Each row is a point on a tangle of strands that fork, close into loops and nearly touch. The rows are in no order.
Points whose rows are less than 69.8 apart are linked; no others are. Some points are linked to none.
z626: [-17 20 -41 7 12 61 -18 -2 -21 5 -19 34 28 -57 -20 7 35 3 -27 20 -28 -28 -10 -3 -15 -46 -13 28]
z495: [-3 29 -7 -17 -2 -6 -9 -1 7 8 -11 3 6 -18 6 -7 -13 11 9 5 5 3 8 35 3 -5 -2 -1]
z883: [47 15 -3 -3 29 15 4 -16 -22 17 -10 5 -26 22 9 15 28 -24 -28 -10 24 9 -15 -4 33 26 -37 17]
z128: [-8 10 -52 4 17 30 -15 -13 -5 18 -16 29 4 -47 -9 -2 31 2 6 31 -13 2 -5 24 9 -13 -12 18]
z846: [6 22 43 -13 -36 8 7 4 -17 -28 15 -13 20 11 5 22 -8 -11 -38 -45 -19 -37 -2 -36 -30 -35 -9 -20]
z350: [-38 16 3 -24 11 -35 -9 1 9 -2 7 -10 22 -11 -9 25 -4 -15 53 7 4 -8 28 18 -33 -44 29 15]
z187: [-17 -24 27 13 -28 1 19 10 5 -30 21 -19 13 15 -4 -4 -6 -1 -22 -19 -28 -18 -16 -54 -15 -1 12 -32]
z302: [8 -47 29 26 -13 11 18 0 -7 -15 14 -18 -15 38 5 -1 9 -2 -34 -14 -8 -9 -26 -77 8 28 -7 -16]
z286: [16 42 13 -23 8 -4 -2 -15 -20 12 3 -3 4 10 7 45 20 -28 -10 -23 13 -21 11 13 -7 -30 -15 15]
z255: [-17 21 -59 6 28 30 -11 -20 -9 24 -8 32 12 -50 -15 24 42 -10 20 29 -10 -2 3 30 -10 -38 0 26]
z94: [-9 21 -1 -4 -11 35 -12 9 -15 -18 -12 12 37 -29 -10 0 6 1 -41 -6 -29 -35 -4 -11 -19 -40 -8 2]
z611: [27 44 33 -40 -4 -25 -4 -1 -5 6 -7 -24 -12 23 24 5 -40 -1 1 -30 32 0 13 26 8 9 -19 -6]
z278: [-27 11 10 -31 43 -44 -3 -8 -14 12 -2 -22 -9 16 -8 41 9 -42 77 2 28 1 37 19 -26 -39 18 38]
z232: [-20 13 31 -8 -10 -22 13 -8 -1 -10 33 -24 15 21 -5 50 8 -25 15 -27 -9 -27 14 -28 -42 -40 17 -6]
z40: [-24 32 -54 6 18 42 -12 -19 -17 17 0 28 26 -53 -27 31 41 -12 -3 22 -20 -22 -2 17 -24 -54 2 33]
z428: [-1 28 -18 -6 3 48 -20 5 -24 2 -22 24 29 -42 -3 5 25 0 -44 7 -20 -32 -6 -3 -10 -43 -26 20]
z228: [-18 -17 6 20 -12 4 18 0 4 -21 21 -4 19 5 -19 16 22 -12 -10 -12 -27 -18 -15 -41 -19 -18 20 -18]
z190: [9 -10 19 3 -3 7 3 5 -1 -8 -8 -8 -8 10 10 -20 -10 9 -28 -8 -1 0 -13 -21 16 21 -12 -16]
z546: [19 33 -11 -9 18 17 -2 -12 -27 20 -1 16 5 -2 4 42 39 -30 -18 -7 7 -15 -1 14 3 -27 -21 20]
z75: [39 -15 -25 7 22 20 -10 -1 -8 22 -25 22 -24 -7 4 -23 8 6 -11 16 13 31 -9 22 40 46 -28 20]
z824: [-10 6 34 -15 -37 -15 -1 21 19 -22 -4 -22 6 3 15 -40 -55 33 -10 -16 -5 -2 2 0 5 18 6 -40]
z954: [-24 -23 -17 15 -16 18 -9 16 17 -19 -12 14 19 -26 -13 -43 -2 24 -13 26 -27 3 -14 -11 2 6 10 -11]
z649: [-8 18 24 -33 25 -51 -3 -3 -8 14 4 -29 -11 26 6 30 -17 -27 65 -9 33 4 37 19 -17 -16 11 21]
z246: [-31 -27 25 17 -33 -29 30 -1 20 -24 43 -31 6 31 -4 8 -23 1 22 -16 -14 -8 2 -40 -28 1 39 -36]
z38: [24 25 11 -26 9 -32 2 -5 4 17 -1 -20 -16 22 16 8 -34 -3 26 -15 37 16 20 30 10 20 -10 7]
z673: [4 23 8 -15 20 -21 5 -11 -4 14 7 -4 -5 17 5 36 10 -21 21 -12 20 -5 11 10 -4 -15 1 9]
z402: [30 22 12 -7 15 1 9 -15 -18 14 4 -9 -18 27 10 26 11 -18 -19 -23 20 -3 -3 -6 18 9 -22 1]
z979: [-22 27 23 -17 -37 -12 0 15 17 -31 5 -16 33 -15 -2 -13 -35 17 -7 -16 -22 -18 7 0 -26 -23 12 -25]
z712: [-1 25 -15 -3 14 14 -4 -9 -11 10 -2 16 13 -20 -5 23 28 -12 -7 -1 -9 -15 -2 11 -4 -28 -2 9]
z382: [-23 12 20 -29 4 -52 -2 4 13 2 9 -27 1 13 6 6 -35 -3 56 -3 20 5 32 20 -22 -11 21 -1]
z991: [7 3 -3 -6 1 -27 4 1 17 14 4 -7 -16 14 4 -10 -23 7 31 3 24 27 12 39 8 25 8 -2]
z624: [-15 -24 18 8 -7 -47 20 -6 22 -3 37 -28 -16 41 0 10 -29 -2 48 -4 17 8 12 -8 -20 12 39 -11]
z324: [7 -60 14 29 -8 16 10 19 5 -12 1 4 -13 22 0 -20 10 5 -35 9 -8 5 -21 -60 16 29 -1 -9]
z29: [-36 11 -4 -25 36 -35 -9 -5 -8 9 -2 -9 13 -10 -15 35 15 -34 68 13 15 -4 32 24 -36 -50 27 37]
z797: [1 -6 -22 8 12 39 -16 10 -13 6 -28 26 8 -28 -1 -14 29 5 -36 21 -14 -10 -19 -22 12 -7 -24 15]
z570: [-5 -11 43 2 -35 4 17 4 -10 -34 18 -24 9 21 0 9 -6 -4 -34 -42 -25 -31 -13 -62 -25 -13 -3 -34]
z578: [-26 12 17 -15 -6 -39 5 2 16 -10 18 -19 15 5 -1 18 -22 -6 42 -9 4 -5 20 1 -27 -26 27 -9]
z771: [-10 -8 -11 9 2 21 -3 9 -3 -7 -15 12 16 -18 -5 -17 15 8 -26 9 -17 -7 -11 -16 7 -5 -8 -1]
z379: [-4 31 42 -25 -35 -14 4 8 4 -20 8 -23 17 5 12 3 -36 10 -15 -35 -5 -24 12 -4 -23 -24 0 -29]
z59: [21 -44 -2 23 17 26 -3 12 -7 4 -13 16 -14 20 3 -12 27 -1 -38 11 3 6 -27 -53 26 29 -20 11]
z217: [-5 -50 -32 46 11 -5 23 -14 14 7 26 16 -23 18 -16 2 28 -9 28 23 0 30 -5 8 8 26 36 8]
z389: [17 -5 -14 -1 -3 -20 -7 0 24 17 -4 6 -19 -4 3 -30 -32 22 32 15 21 37 8 57 17 42 1 7]
z497: [-25 1 -21 16 2 15 9 -1 4 -14 10 6 29 -21 -21 16 28 -10 -6 5 -31 -20 -5 -17 -25 -33 20 -1]
z743: [10 -30 26 22 -11 -2 25 -14 -10 -7 26 -23 -27 50 4 17 4 -11 -21 -24 -1 -7 -22 -53 7 28 0 -18]
z823: [1 12 23 -22 -25 -29 0 14 20 -4 -6 -19 -4 5 14 -33 -55 31 12 -12 12 10 10 29 5 20 7 -30]
z545: [1 -8 30 -4 -25 13 -8 27 1 -23 -17 -3 15 -3 8 -32 -17 22 -44 -7 -15 -16 -13 -38 10 7 -17 -20]
z981: [13 -26 -36 26 25 39 -13 0 -9 17 -20 34 -9 -17 -3 -9 41 -1 -25 33 -2 12 -23 -16 29 11 -18 24]
z911: [29 -48 -30 33 16 6 9 -6 4 11 8 16 -36 15 -10 -16 11 0 13 24 12 45 -5 28 28 56 9 26]
z198: [11 47 35 -40 -23 -23 -8 5 0 -5 -3 -23 7 5 23 4 -41 11 -5 -33 13 -13 18 21 1 -12 -11 -17]
z507: [11 -68 -31 53 7 -6 19 -7 15 1 26 16 -35 25 -16 -15 11 2 22 25 4 47 4 27 11 46 42 20]
z200: [-11 -12 -47 17 9 27 -14 -3 4 12 -15 31 -3 -43 -9 -21 20 12 7 35 -13 14 -12 22 12 6 -3 9]
z699: [21 -13 -29 16 17 8 0 -10 6 22 -6 20 -18 -3 -5 -7 13 3 15 19 15 30 -4 31 23 32 -5 12]
z535: [20 13 -31 -13 0 -12 -17 -1 12 25 -20 16 -16 -27 5 -31 -27 24 36 27 16 39 12 70 20 37 -13 8]
z802: [-16 -21 -29 19 -7 17 -15 7 16 -6 -19 23 3 -38 -11 -46 -1 24 0 36 -19 14 -9 15 11 17 1 0]
z4: [19 2 -13 -4 7 22 -22 13 -4 12 -35 18 -8 -23 9 -36 -4 21 -24 17 8 15 -9 13 33 24 -35 3]
z676: [-33 -7 21 0 -25 -31 17 5 23 -22 29 -24 14 12 -4 4 -25 5 32 -10 -9 -9 10 -17 -32 -14 37 -29]
z657: [29 -13 -8 15 30 25 0 -5 -18 12 -16 12 -19 18 2 8 34 -11 -35 0 11 8 -21 -26 34 24 -28 14]
z792: [11 -63 -37 44 15 23 -3 1 1 7 -4 33 -23 -3 -14 -32 26 6 2 39 -1 38 -9 10 24 38 7 18]
z527: [17 -18 15 12 0 -6 15 -8 -2 -3 13 -15 -22 32 7 1 -1 -3 -13 -10 11 10 -9 -22 15 31 0 -13]
z640: [1 21 -26 -11 2 30 -28 7 -7 7 -36 22 3 -44 9 -28 1 19 -20 20 -8 -1 -5 22 19 -1 -30 9]
z559: [-13 -32 15 24 -14 -29 28 -11 18 -9 40 -22 -13 36 1 5 -12 0 22 -5 -2 9 -1 -22 -13 20 36 -20]
z601: [1 6 8 -4 -8 -20 2 -2 17 -2 -1 -8 -3 4 8 -17 -25 13 13 -5 10 11 5 22 6 11 6 -17]
z300: [-3 10 -13 3 14 -7 7 -10 0 9 10 1 7 4 -4 27 25 -16 9 -2 -2 -3 -1 2 -6 -15 12 1]
z108: [13 -52 -31 28 16 26 -11 10 0 11 -20 32 -12 -15 -2 -29 23 13 -15 36 -4 26 -18 -10 32 33 -12 19]
z293: [35 39 32 -28 -2 9 -3 -6 -26 6 -9 -11 -7 19 22 16 -1 -10 -39 -31 13 -15 -3 1 17 -9 -35 -4]
z812: [6 30 28 -15 -17 17 -3 4 -20 -13 -1 1 27 -5 -1 16 1 -7 -39 -27 -12 -38 3 -5 -22 -41 -11 -3]
z930: [-10 -6 26 -13 -7 -50 13 -1 14 -3 22 -33 -17 35 11 8 -46 7 47 -10 25 13 22 5 -14 16 26 -11]
z530: [-4 2 37 -13 -35 3 -1 23 6 -34 -8 -18 16 2 10 -31 -36 21 -35 -25 -17 -19 -6 -27 -4 5 -10 -33]
z829: [2 34 -28 -18 -1 -3 -24 -1 10 15 -23 15 2 -38 8 -23 -18 20 20 20 7 17 9 58 13 6 -13 3]

A piece is all that can be reached along the links. How many separate loops has the piece of each point below (a circle has one, a figure eight two, a Y none), and how many tips (points with one link)?
z198 => loops 1, tips 2
z676 => loops 2, tips 0
z699 => loops 0, tips 3
z673 => loops 1, tips 0

A fork is a point with three links, a tip a point with one. Leave the first point through the second and follow the links. Name the first fork or tip that comes.
z797, z771 => z497
z883, z657 => z601
z743, z302 => z293
z228, z187 => z911
z382, z930 => z578
